Points, in no order, along strands that fork, close into loops and pass close to each other.
Two points are linked if the straight distance between their rows is under 7.71. Some points are linked to none.
pala: [-0.62  0.37  1.14  0.14 -0.49  1.72  0.47  2.14  0.55  3.01 -3.62 -1.62
  2.83  1.73  2.11  0.70  1.12  0.27  0.76  2.45  2.09 -2.06]
noz: [-0.85  1.17 -2.52  1.60  2.73 -0.80 -2.89  0.56  1.80  2.17  1.85  2.18
  1.90  3.15 -0.81 -1.77 -0.28  2.50 -0.79 -0.44 -1.16 -2.17]
Depam: [-0.43 -2.34  0.49  2.84 -2.38 -0.03 -1.17  3.93 -1.98 -2.99 -1.85 -1.36
 -3.79  0.22 -0.77 -1.54 -0.31 -2.61  0.62 -3.14 -1.30  0.14]
vora: [ 1.45 -1.98  2.73 -2.59 -0.35 -0.66 -2.05  3.46 -0.30 -1.13 -2.28 -1.08
 -0.58  0.74  3.48  2.84  1.65 -3.62 -2.67 -1.14 -0.04  0.38]
mumol: [-0.59 -1.33  0.52  2.25 -3.33 -1.28 -0.92 -0.25 -0.81 -0.74 -1.68 -2.45
 -2.16  0.07  1.47 -2.59  0.85 -1.57 -0.88 -1.05 -1.62  0.37]
Bef: [-1.96  1.37 -2.01 -1.45  0.10  1.78  0.62 -3.17  0.09  0.54  1.22  0.59
 -0.06  3.18 -1.79  0.07 -1.14  3.32  0.07 -1.91 -1.86  3.58]
gar: [-3.52 -2.65 -1.66 -1.25 -4.71  1.48 -1.10  1.23  2.90 -1.16 -1.61 -1.90
 -0.67 -1.41 -2.50  1.11  0.02  2.80  0.16 -0.79 -0.25  0.32]
sepi: [-1.29 -1.91 -1.81  0.90 -0.76 -2.03 -0.56 -1.30  1.46 -4.15  0.06  1.38
  0.25  1.13 -1.40  0.47 -0.99  5.27  1.02 -1.29 -1.88 -0.64]
matel: [ 0.86  1.56  3.26  2.14  1.87 -1.79  0.13  0.50 -4.06  0.77 -1.09  0.41
 -0.11 -1.36  1.42  2.24  3.01 -1.83 -1.19 -2.03  3.31  0.32]
Keka: [ 1.67  1.76  1.85 -0.15  2.43 -0.47  2.35  0.02  1.04 -0.17  1.50  3.01
 -1.12  1.51  2.75 -1.33 -0.01 -3.57  0.65  1.54  2.50 -2.34]
dok: [-0.70 -0.80  0.75  0.10  1.97  2.67  0.07 -1.83  0.69 -3.74  0.35  0.99
 -0.29 -0.04 -0.94 -0.38 -1.67  1.21  1.85 -0.94  0.72  3.47]
Zun: [ 0.47 -2.11  0.48  2.38 -0.18  1.28 -1.60  0.20  3.77 -0.14  2.05  0.76
  0.46  1.13 -0.01 -2.61  0.79 -2.80  0.37 -0.41  0.30 -2.90]
rotu: [ 0.16  1.73 -0.50 -1.79 -0.12  0.13  1.44 -3.74 -0.10 -1.32  0.45 -1.56
  0.66  1.54 -0.83  2.95  0.56  2.02  0.09  1.15 -1.35  3.40]
nok: [ 2.36  2.15  0.20 -0.67 -1.74  0.53  1.40 -0.96  0.79  1.30  1.19  1.00
  1.10  1.79 -0.15 -1.72  1.37 -2.82 -0.47  0.11 -3.00 -0.86]
Nak: [ 1.55  3.01 -0.04 -1.14  2.16  1.44 -2.58  0.88  3.03  0.80  2.21 -0.06
 -0.17 -1.29 -1.51 -1.10  0.76 -2.18 -1.99  3.03  0.12 -1.70]
dat: [ 3.44  2.73  2.05 -0.15 -0.29 -0.75  0.77  0.92 -2.21  0.20 -2.98  1.95
  2.42 -1.80  1.30  1.04 -0.99 -3.08  0.20 -0.34 -1.25  1.77]
poviv: [ 0.22 -0.91 -2.61  0.22  2.29  0.45 -2.39 -0.73  3.11  0.82  3.31  0.66
  2.46  4.08 -1.20 -0.04 -0.74  0.21 -2.71 -1.93 -2.41  3.78]
rogi: [ 2.57  2.80  1.35  2.64  0.65 -0.17 -0.52  0.82  0.40  3.40 -2.16  0.22
  1.86  1.97  0.35  1.03  0.63 -0.51 -1.08  1.11  2.74 -0.44]
ros: [-0.17  0.86 -0.38  1.18 -2.23 -1.98 -1.18 -2.91  0.26 -1.02  0.65  0.28
 -1.40 -3.60 -0.59 -0.16 -1.38  1.44 -0.11  0.57 -2.18 -0.40]
deme: [-2.86 -1.99 -0.38  0.71 -0.78  3.41  0.13  1.01  0.46 -3.78 -0.64  0.47
 -3.21 -0.43 -2.60 -0.53 -2.54  1.71  2.48 -2.27  1.45  1.88]
danu: [ 1.68  2.11 -0.27 -0.65  0.70 -1.90 -2.96 -0.74  1.31 -1.12 -0.97 -0.92
 -1.47  1.38  2.06  1.20 -1.56 -1.63 -0.79  1.88 -0.77  1.70]
zit: [ 0.59 -0.29  0.17  1.36  1.35  1.44 -0.72  0.11  4.42  0.97 -1.72 -2.04
  3.47  1.94  1.52 -1.25 -2.49  0.89 -2.10  1.58 -0.10  0.94]
nasi: [-2.12  1.14  0.74 -0.38 -1.00  2.16 -2.64 -0.32 -2.66  1.95  0.42  2.44
 -1.17 -0.88  2.12  2.36  0.93 -0.60  1.84 -0.01  2.14 -0.63]
bugo: [-0.36 -0.86 -1.74 -1.55 -1.64 -1.76 -0.19 -0.56  0.26 -1.36  1.98  1.69
  0.61  2.01 -1.36  0.36  3.84 -0.52  2.46 -1.10 -0.93 -2.05]
Suno: [ 2.47  1.54 -1.48  1.34  0.47 -5.56 -1.96 -2.16  0.85  0.11  0.73  0.33
 -0.12 -0.06  0.95 -0.44  0.54 -0.04 -1.60  1.05  1.06  1.40]
boker: [ 0.27  0.54 -1.60 -1.43  3.70  2.72  0.24  1.55  2.15  1.32  0.19  0.64
  3.55  3.23  0.93 -1.95 -3.52  2.19 -1.30  1.70 -0.83  2.19]
duton: [ 0.24  1.55  3.62  0.71  0.94  2.24  3.98  0.68 -1.14  0.87 -1.18 -1.84
 -0.82 -1.47  2.27  0.08 -0.26 -2.07 -0.02  2.76 -0.04 -3.40]
Vezom: [ 2.27  0.12 -1.29  0.31 -0.91  1.55  1.71 -2.78  0.84  1.97  3.14  1.39
  1.71  2.37 -0.10 -0.19 -1.37  0.92 -1.64 -0.77 -5.06  0.64]
Tobat: [ 0.30 -2.53 -3.21  1.72 -0.13 -2.09  1.47 -1.50  2.11  2.35  0.92 -0.29
  1.74  1.70  2.82 -0.40 -5.14  1.74 -0.50  0.81 -2.06  0.86]
Zuf: [-1.71  0.58 -0.78  0.50 -1.06 -2.37  2.08  0.45 -1.34 -0.36 -2.37 -1.43
 -3.10 -0.11 -3.65 -3.04 -0.18 -1.39  1.52 -3.20  0.06 -0.17]
Kagu: [-0.51 -0.47 -1.06 -1.14 -1.22 -3.45 -1.88  0.90  2.71 -4.56 -0.99  1.45
 -2.57  1.03 -1.31  1.29 -0.70  0.60  0.85 -1.62 -0.42 -0.13]
Fetuv: [ 1.27  0.19 -1.41 -1.11  3.37  0.94  1.85  0.61  1.77 -1.28  0.67  1.06
  2.80  3.22  1.50  0.34 -3.11  0.61  2.18  2.55 -1.04 -0.27]
zivad: [ 0.14 -1.13 -3.66  1.33 -0.53 -1.22 -1.17 -0.16 -2.34  2.00  3.07 -0.82
  0.26 -1.45 -2.03 -1.45  1.56 -0.19  1.91  1.12 -0.03 -1.17]
viv: [-2.17  0.67 -2.64  4.09  1.96  0.79  2.62  0.41  0.46  3.68  3.98 -0.67
  4.58 -0.10 -0.87 -0.54 -2.61  0.50  0.28  2.63 -2.40 -1.06]
repaz: [-0.45 -0.56 -2.02 -0.45 -1.43 -2.35  1.70 -3.12  1.58  1.45  1.59  2.06
  2.88 -1.73 -3.04  1.30 -0.22  2.58  0.48 -1.89 -0.68  0.24]
losa: [ 0.33 -1.76  1.52 -3.00 -2.00 -0.82 -1.67  1.14 -1.96 -2.89 -0.43  0.42
 -0.94  0.03  1.17  3.72  3.59 -1.65 -1.17 -2.17 -0.13  1.95]
mul: [-2.16 -0.42  2.97 -0.84  2.63  0.24  2.65  1.53 -4.14 -1.62  0.43 -1.34
 -1.97 -2.24  2.74  0.25 -0.57 -3.28  0.53 -1.12 -0.11 -0.31]
vivob: [ 2.22 -0.80  0.31 -2.91 -1.90  1.40  0.39 -1.50 -0.65  0.08 -2.02 -1.64
  1.21 -0.16 -0.75  1.57  1.26  3.03 -1.50  0.20 -1.57  2.19]
rano: [ 1.71 -0.03  1.28 -1.53  0.42  1.57  3.89 -1.80 -2.03  1.77  1.28  1.12
 -0.27 -1.21  3.77 -1.74  0.36  0.75 -0.53  2.44  3.26  1.10]
somu: [ 1.72 -0.17  0.17  0.53  1.69  2.96 -0.34 -1.64  2.27 -0.08  0.38  1.01
  1.01 -0.82 -3.66  1.51 -2.24  1.74  0.12 -0.93  0.29  0.73]
leku: [ 0.54 -1.96  0.66 -1.17  1.01 -0.91 -2.09  1.49  1.75 -5.28 -0.91  1.83
  0.34  1.10  1.52  1.21  0.45 -1.36  2.14  0.39 -0.64 -0.95]
Nezuk: [ 0.44 -0.79  0.50  0.38 -0.41  1.79 -2.18  3.98 -0.03 -2.29 -3.24 -1.64
 -2.99  0.44 -3.18  1.16 -0.96 -1.00  0.52 -2.13 -0.18 -0.19]
Nor: [-1.09  1.79 -1.56  1.80  0.15  1.02  0.25 -2.38 -1.75  2.21  2.20 -2.30
  3.01  3.31  0.71 -0.35  2.21  4.02 -2.10  2.07 -2.87  1.61]
putuf: [-0.06  0.33  1.92  2.40  0.02 -2.41 -1.24 -0.08 -0.97 -0.61 -2.01 -0.09
 -0.81  0.36 -1.20  0.48  4.00 -0.91 -0.76 -2.86  2.17 -1.08]
defa: [-1.35 -2.41  2.27 -2.89 -1.42  1.42  0.12  3.35  0.58 -2.26 -2.98 -0.73
 -3.82 -2.13 -1.46  0.57 -0.29  0.03 -2.07 -3.41  1.45 -0.09]
Kuf: [-2.27  3.12 -0.22  0.16 -1.81  1.94  0.56  0.90  0.93  4.71 -2.20 -0.19
  4.36  1.14  0.93 -0.89 -1.05 -0.41  0.60  1.24 -0.84 -0.08]
pemop: [ 0.21 -1.61 -0.85  4.72 -2.29 -0.20 -1.29 -1.76 -1.43 -1.51  0.25  0.17
 -0.59 -0.76 -2.66 -0.22 -0.23  1.64  0.67 -3.38  0.12  2.86]
mari: [-2.31  3.13 -1.99  0.95  1.42  1.42  0.71  0.70 -2.15  3.16  1.45 -1.08
  4.85  2.21  0.29 -1.25  0.60  2.82 -0.14  3.08  0.13  2.85]
Riz: [-1.41  0.99 -1.92 -1.69  0.44  0.44 -1.79  1.45 -1.62  0.73 -2.74 -3.29
  0.44 -1.86 -3.26  0.48 -0.06  2.14  1.18  1.69 -1.41 -0.42]
roni: [ 1.71  0.30  0.28 -2.46 -0.54 -0.86 -1.78  0.22 -1.60  0.72 -0.34  0.13
 -4.83 -2.21 -0.82 -1.83  0.40 -1.03 -2.40 -0.92 -0.29 -1.16]
rer: [ 0.47  0.04 -0.03  0.88 -1.67  1.32 -1.27  1.05  1.81  1.63  0.98 -0.52
  5.30 -2.08 -0.35  2.59  1.21 -2.30  1.15  1.81  0.08 -0.27]
toru: [ 0.40  1.58  1.24  0.26 -2.31 -1.22  1.08  0.18  0.57  1.89 -3.32  0.45
 -1.47 -0.42  1.86  2.02 -2.89 -1.57  1.41  0.15 -0.71 -3.03]
sizum: [-0.59 -0.29  0.15 -1.41  2.73 -2.35  1.87 -0.88  0.11 -2.32  0.92 -2.16
 -1.96 -0.69 -0.27  0.28  2.04 -0.13  0.40  2.36  1.93 -1.57]
Devar: [-1.88 -0.11 -0.21 -2.08 -1.05 -1.58  1.24  0.35 -3.62  1.31 -0.78 -3.76
 -2.54  0.17 -0.92  3.23  3.60 -0.60  0.38  0.14  1.75  0.21]
mebur: [-1.62 -0.18  1.15  0.98 -0.54 -0.64  0.37 -2.32  3.54 -1.39  1.12  0.66
  0.22 -1.33 -1.54  3.22  0.95  0.09  1.67 -0.07  2.38 -1.84]
seka: [ 1.90  1.76  3.38  3.47  2.08  0.28  1.71  0.21 -3.16 -0.54  0.34  1.75
  2.66 -1.56  2.87  0.44  1.43 -0.89 -0.14  1.87  3.80  1.17]
Fis: [-1.48 -0.56  0.45  1.70 -1.72  0.69 -2.63 -0.89  3.37 -0.28 -1.05 -0.34
  3.55 -0.20  1.09  0.61 -0.31  0.18 -0.17 -0.19 -0.44  1.37]
genuf: [ 0.73 -0.89 -3.37 -0.77 -0.62  0.72 -0.69 -0.06 -2.06  2.60  1.78  1.56
  0.05  2.19 -3.06  0.02  0.95  2.04  1.83 -1.27 -1.14 -1.80]
vaga: [-0.31 -0.30 -1.09 -1.87 -0.13 -1.27  0.02 -0.54  1.52  0.52 -2.67 -3.11
  2.73  0.02 -3.00  0.03  1.86  3.20 -1.31  0.15 -1.08  0.63]
mikeb: [ 2.52 -0.79 -0.68  0.64  0.72  1.09  2.95 -2.21  2.60  1.23  3.00 -0.70
  3.86  1.69 -0.18  2.24 -0.26  1.97 -2.66  2.10 -2.76  0.00]
lav: [ 0.74  0.16  0.70  0.37 -0.16 -0.78 -1.55  1.12  0.78 -0.07 -1.51  2.04
  2.98 -4.63  0.97  1.75 -1.46 -0.79  1.85  1.79  0.49 -2.07]
tupok: [-2.06 -2.51  1.82 -2.65  0.47 -1.46  0.52  2.26 -3.49 -0.91 -1.14 -1.64
 -4.95  0.53  2.45 -1.72  1.16 -0.26 -2.59 -3.97  1.52 -0.06]
Zabef: [ 1.06  0.45 -0.20 -0.47 -2.25 -1.23 -0.15 -0.67  0.33  3.31  2.26  0.51
 -1.14 -1.47  3.34 -0.41  1.12 -2.94 -1.12  2.52  1.78 -1.01]
gazun: [-0.66  0.61  2.04  2.16 -2.24 -1.12  0.24  0.74  1.07  0.21 -2.04  0.13
  0.93 -3.85  0.23  0.54 -1.17 -4.44  1.74 -0.68 -0.47 -1.83]
lovam: [-1.64 -1.49 -2.98  2.56  0.56  0.49 -2.30 -0.20 -0.50  0.03  3.81 -2.08
 -0.15  2.51 -0.61  0.28  2.26 -0.37  2.20  1.83  1.01 -0.11]
sadal: [-1.96  1.45 -0.27 -2.12  1.29  0.31 -1.72  0.55  1.67 -1.79 -0.37 -2.48
 -4.92  2.16  0.31 -0.23 -1.42 -2.27 -0.30  1.23  0.25  0.39]
gib: [ 1.99 -1.49 -0.13  0.13  2.00  2.23 -1.30 -0.37 -0.51 -1.29  1.08  0.50
  2.55 -0.20  0.45 -2.81  0.12  0.33  0.16  0.82  0.04  2.67]
deve: [ 3.10  3.01  0.19 -1.50  0.18 -1.15 -2.38  0.25 -2.36 -0.76 -0.60  1.43
 -0.62 -0.33  0.29  3.54 -0.24 -2.06  0.27  0.63 -2.09  1.45]
Zis: [ 2.23  0.55 -0.14 -0.16  0.34 -0.53 -3.91  0.24  0.56 -0.08  1.70  1.26
 -0.84 -2.85 -2.49 -2.36  1.88 -2.25 -1.45 -0.89 -0.20 -0.07]
Kaso: [-1.36 -0.18  0.71 -2.31 -4.00 -1.25 -0.27 -1.06 -0.81 -1.29  0.08  0.73
 -4.32  0.23  0.56  2.75  2.11  0.45 -1.26 -2.42  0.82  1.70]
movi: [ 3.22  0.00 -1.58  2.64 -0.10 -2.91  0.11 -1.11  0.97  2.92  0.57 -0.57
  0.79 -1.84  0.21 -3.25 -2.19 -0.62 -1.67  1.07 -0.12  0.13]
lufaf: [-1.28 -1.06  0.36 -0.86 -6.87 -0.23  0.27  2.12  1.65 -2.78 -2.07 -0.36
 -1.21 -2.20 -2.25  2.40  1.55  0.87 -0.29 -2.11 -1.74  1.19]
bada: [ 0.15 -0.42 -0.96 -2.93 -1.97 -0.92 -0.08  0.38  1.39  1.93  0.76  2.27
  2.01 -0.63  3.99 -2.11 -0.06 -1.08  0.95  2.06 -0.10 -1.31]
kot: [-3.00  0.12  2.54  0.37  1.87  1.94  2.89 -0.78 -2.70 -1.89  0.29 -2.11
 -1.70 -1.19  2.28  3.33 -0.94 -1.98  2.52  1.12  1.65  1.38]
led: [ 1.97 -2.09 -2.91 -0.20 -3.15 -4.07  0.60 -0.04 -1.77 -1.48  0.85  0.17
 -2.22  1.41 -1.09 -0.24  1.01 -0.12  1.44 -1.28 -1.98 -0.43]
durok: [-0.03 -2.19  2.69 -1.36 -3.77  0.03  0.97  1.45 -0.19 -1.63 -2.65  0.53
 -1.64 -2.93 -1.35 -0.49  2.06 -0.98 -1.36 -3.46 -1.41 -2.07]
kib: [-1.28  0.73 -0.12 -1.52 -0.38  1.78  1.23  0.36  0.18 -0.34 -1.93 -2.12
 -1.28  3.55  0.44  0.40 -1.23 -1.12  1.85  0.52 -1.26  0.14]
Totun: [ 1.18  0.38  1.72  2.10  1.97  1.14 -0.88  1.26 -2.59 -1.76  0.28 -0.38
  1.48 -0.54  2.12 -1.11  1.99 -1.69  0.51  2.27 -0.08  0.14]
Lebi: [ 0.92 -0.49  1.03  3.27 -0.10 -1.38 -1.78 -1.11  0.41 -0.65 -1.46 -1.36
  0.83  1.34 -0.08 -3.32  2.86  0.65 -1.72 -1.20 -0.25  0.05]
Rozi: [ 1.92  1.26  1.30  1.02  1.64  0.89  2.26 -1.01  0.09  0.36  1.38  0.53
 -4.35  0.21  0.27 -1.03 -2.57 -3.51  0.72  0.42  1.14 -1.72]
vudid: [-0.71 -1.99 -1.39 -0.52 -1.22 -0.67  0.95  0.39  1.23 -1.03 -1.52  0.26
  0.17 -1.21 -3.57 -4.34 -0.68  0.56  1.15 -2.66 -1.33 -0.76]
duzo: [-0.55 -2.76  2.33 -2.17  1.84  1.65  0.01  3.27 -2.66  1.11  0.16 -0.30
 -4.00 -0.34  0.49 -0.89  1.48 -2.85 -1.67 -4.01  3.44 -1.24]
zazu: [-1.64  2.24  1.73 -0.25  3.37  0.02  1.40  0.31 -2.14 -1.14 -0.65 -1.46
 -1.49 -2.75 -1.12 -2.14 -0.34 -2.79  0.84 -0.54  1.14  1.27]
gafi: [-2.65 -0.71 -0.97 -2.21 -0.22  1.17 -1.34  0.92 -3.37  0.89  0.13  0.32
 -0.45  0.84  2.75 -2.15  1.85 -0.84  2.20  0.32  1.00  1.04]
Biz: [ 0.64 -2.17 -2.22  1.34  2.29 -1.29 -0.70  0.53  3.25 -0.23  3.19  1.45
  2.78  1.34 -0.26 -1.88  0.77  1.06  0.58  1.44 -0.13 -3.77]
Ropep: [ 0.47 -0.46  0.72  2.91 -1.00 -0.79  1.26 -0.52 -3.20 -3.16  0.10  0.98
 -2.19 -1.72 -2.58  2.40 -0.47 -1.61  2.66 -3.10  0.21  1.72]
suk: [ 1.76  2.30 -0.21 -0.07  0.95 -0.19  3.26 -0.58 -0.58  3.24  2.64  2.04
  2.97  0.89  0.86 -0.38  0.11  2.05 -0.68  3.04  3.45  0.29]
miv: [ 4.04  2.92 -1.16  1.24  2.00 -0.69 -1.70  0.84  1.52  2.78  3.43  0.94
  2.34  0.27 -1.65  0.00  0.39  0.31 -3.38  2.91  0.29 -0.80]
vebog: [ 2.14  1.55  0.93 -0.25  0.22  0.27  0.89 -1.37 -4.07  0.47 -0.01  0.72
 -5.60 -1.36 -0.11 -0.12 -1.63 -1.18  0.00 -1.22 -0.71 -0.18]
nef: [-2.80  1.20 -1.66 -2.33  1.42  1.14 -0.43  0.37 -1.14  1.80 -0.81 -0.61
  2.40  1.35  0.58 -2.89  1.27  2.77  0.77  1.96  1.10  0.70]
sesud: [-1.14 -1.75 -1.26  3.25 -1.71  1.00 -2.15  0.52  0.97 -2.91 -0.12 -1.49
 -4.47 -0.20 -1.46  0.11 -3.54  3.06  0.44 -0.11 -0.63 -0.03]
Zada: [-1.35 -2.29 -2.47 -0.32 -1.36  1.00 -0.21 -0.10  1.60  0.35  1.31 -3.76
 -1.37  3.71 -0.75 -0.36  0.92  0.91  0.26  1.27 -0.36 -0.37]
Futen: [-1.96  1.53 -1.21  2.24 -0.32  0.24 -4.10 -2.01 -0.40 -0.40  0.56  0.08
 -2.92 -0.45  0.12 -0.75 -2.45  2.85  0.22  0.83 -1.80 -0.85]
gov: [ 1.00 -2.51  1.19 -2.03  3.91  0.75 -1.41  3.06 -1.73 -1.38 -2.56 -1.02
 -0.14  1.42  0.24 -0.59  2.79 -0.16 -0.32 -0.45  3.54 -0.08]
bokud: [ 3.62  0.76 -0.56  1.00  1.63  0.35  1.91  1.50  3.04  3.59  1.86 -0.48
  5.05  2.37 -1.07  0.77  0.59  2.15 -4.56  2.83 -0.40 -1.12]
nudi: [-1.72  0.70  2.17 -0.40  0.47  1.83  3.66 -2.16  2.00 -1.46  0.08 -1.02
 -0.11 -1.63  1.34 -2.20 -0.64 -0.51  1.00  2.47 -0.80 -2.32]
ziki: [ 0.39  0.02  1.67 -3.95  1.09 -0.97 -1.81  2.46 -0.37  0.56 -1.99  0.67
  1.28  1.28  2.81  1.15  4.26 -1.20 -1.88  0.35  3.20  0.54]
Dum: [ 1.97 -0.95  2.29 -0.78  2.01  1.15 -0.03  3.20 -1.79  1.33 -2.58  1.52
 -1.29  1.88  0.64  0.02  1.63 -2.09  0.06 -2.43  2.53 -2.62]
bikuf: [-2.75  2.02  0.32  1.80  0.86 -2.85  0.60 -0.39 -2.19 -2.01 -2.13 -0.17
 -2.19 -2.64 -0.66 -2.35 -2.15 -1.46  2.36 -0.98 -1.05  0.03]
Pasi: [ 1.50  1.86 -2.54  0.14  3.75 -0.74 -0.72  1.07  2.22  2.66  4.78  3.42
  2.55  1.94 -0.55 -1.84 -1.70  1.65 -3.64  1.49 -2.19 -1.52]
supa: [ 2.76  0.73  0.60 -1.26 -1.23  0.72  0.13 -1.36 -0.42  1.84 -1.18 -0.14
  1.43 -1.09  1.73 -1.48  0.11  2.85 -2.60  2.35 -1.69 -0.16]
nuv: [ 1.46 -1.20 -1.71  1.69 -0.96  1.29 -1.65 -0.74 -1.49  3.48  0.71 -0.14
  2.67  1.53  1.21 -0.73  0.78  4.90 -2.77  0.88 -2.99 -0.77]
rur: [-3.42 -0.31  2.16  1.02 -2.46 -0.53  1.56  0.70 -1.68 -4.97  0.05 -0.37
 -2.87 -4.34 -1.96  2.64  1.37 -0.16  0.94 -2.81 -0.39  0.94]
lugut: [-0.02  0.07 -0.23  1.53 -0.26 -2.57  2.82 -2.66  2.04  1.45  2.05  1.93
  4.55 -1.38 -1.13 -2.18  2.32  1.38  0.25 -0.31  0.81 -1.56]
Ruba: [-2.81 -1.21 -2.72  0.06  1.34  3.34 -0.46 -1.80 -0.30  3.34  2.50 -0.43
  1.92  0.24 -2.50  0.07 -1.12  4.06 -0.02 -0.52  0.41  2.14]
lozaz: [-0.91 -1.47  2.45 -1.70 -2.39 -1.49  2.70 -0.06  1.40  0.47 -2.73 -0.33
 -2.58 -2.49  1.99  2.91 -1.50 -1.66 -0.13 -0.61  2.03 -2.06]
Tisa: [-1.41 -0.90  1.75 -1.66  0.43 -2.44  0.28  1.05 -4.47 -1.97 -1.20 -1.48
 -6.20 -2.26  1.79  2.33 -0.94  1.71 -2.41 -2.52  1.27  0.38]
razof: [-1.92  1.86  1.49  1.17  1.20  1.12  1.94 -2.54  2.60  0.98  0.93  2.30
  3.13 -0.87 -1.26 -0.60  0.59  0.19  2.00 -0.33  2.47 -0.79]
Dod: [ 0.71  0.14  1.78 -0.06  2.34  3.28  3.15 -0.25 -2.29 -1.98 -1.58 -1.91
 -0.39  2.38  0.18  2.68  0.14 -0.68  2.52  1.12  0.31  0.79]
gemi: [-0.48 -0.53 -1.26  0.80  0.86 -0.26  1.08 -1.65 -0.42 -1.60 -0.05  1.82
  3.11  2.48  0.62  0.06 -1.14  2.51  3.09 -0.19 -2.41 -0.19]
mazi: [-1.70 -1.47  0.20  0.60  0.00  1.23  2.81 -3.34  4.56 -1.61  1.45 -0.18
 -0.49  0.94 -0.14  0.48 -2.30  1.74  1.20  0.45  0.51 -1.54]
toteb: [-3.35 -0.68  0.46 -1.50 -0.23 -2.08  1.15  1.94 -2.35 -2.80  0.55 -0.29
 -6.03 -3.09 -0.58  1.95 -1.29 -1.07  0.49 -2.32  1.12 -0.49]
Gilal: [-1.48  0.54 -0.79 -3.07 -2.75  1.75 -1.39 -2.45  0.79  0.28  0.18  0.44
 -3.37  2.50 -0.60 -0.51  0.07  2.70 -1.31 -1.94 -0.12  2.32]
pefil: [ 0.58 -0.14  4.29 -0.98  2.23  2.31  1.93 -0.10 -3.16 -0.61  0.63  2.49
 -0.02 -2.37  4.96  0.06  0.73 -0.93 -0.98  0.57  3.20  1.37]
Lupo: [ 2.34  1.68  1.71 -1.81 -1.17  1.30  1.16  2.69 -0.94  2.31 -2.21  0.16
  2.35  0.07  1.30 -0.52  1.49 -4.38 -0.48  0.74 -0.89  0.35]
molu: [-1.07 -1.52 -2.41 -0.36 -2.10 -0.42 -0.79 -2.02  2.39  0.07  1.96  0.14
  1.60 -4.26 -2.52 -0.29 -2.59  1.45 -0.19 -0.56 -2.68  1.86]
tes: [ 0.14  1.19 -3.02  1.54  1.11 -1.91  0.36 -0.69  1.82  3.55  0.82  0.51
  1.34 -1.41 -0.85 -1.54 -5.74 -0.08  0.54  0.13 -0.79  0.80]
fogup: [ 0.81 -1.13 -0.90 -3.76 -0.44 -2.28  0.23  1.11 -0.43 -2.43 -1.38  2.23
  1.15 -0.07  3.24  0.40 -1.25 -1.22  2.75  1.24 -1.79  0.21]
ralek: [ 1.81 -1.53  0.14 -0.11  2.09  0.69 -0.29  1.34  2.39 -1.35 -2.45 -1.72
 -1.43 -0.62 -3.83  0.11 -1.65 -0.08  0.13 -0.65  1.94 -0.31]
Tov: [ 0.46  1.48 -0.07  1.83  0.79  0.67 -4.19  0.50 -0.16  2.28 -0.05  2.74
  0.44  1.49  2.04  0.94  0.13  0.03  0.49  0.56  3.16 -0.64]

A piece is two or more points that can be reached from each other along the links. Count, over all rows, the pieces, the separate loops (a circle has one, a figure eight two, a Y none), the forks (points with three links) and the tips (points with one).
pieces => 4
loops => 1
forks => 8
tips => 14

A tip is a point with one link. Name the tips that can be reached along the links from each point below, in the order of the rows.
lugut => gar, duton, suk
bugo => Keka, Zun, Tobat, led, vudid
leku => Zabef, lozaz
gov => Kuf, pemop, Riz, Ruba

A fork is a point with three links, a tip a point with one. Leave the first point through the second and follow the links. Name the first fork or tip that comes.
pemop / Ropep => Bef
bada / fogup => lozaz
Bef / Gilal => pemop
nudi / mazi => dok
Fis / zit => Zabef
rogi / Tov => vivob
nuv / Nor => Kuf
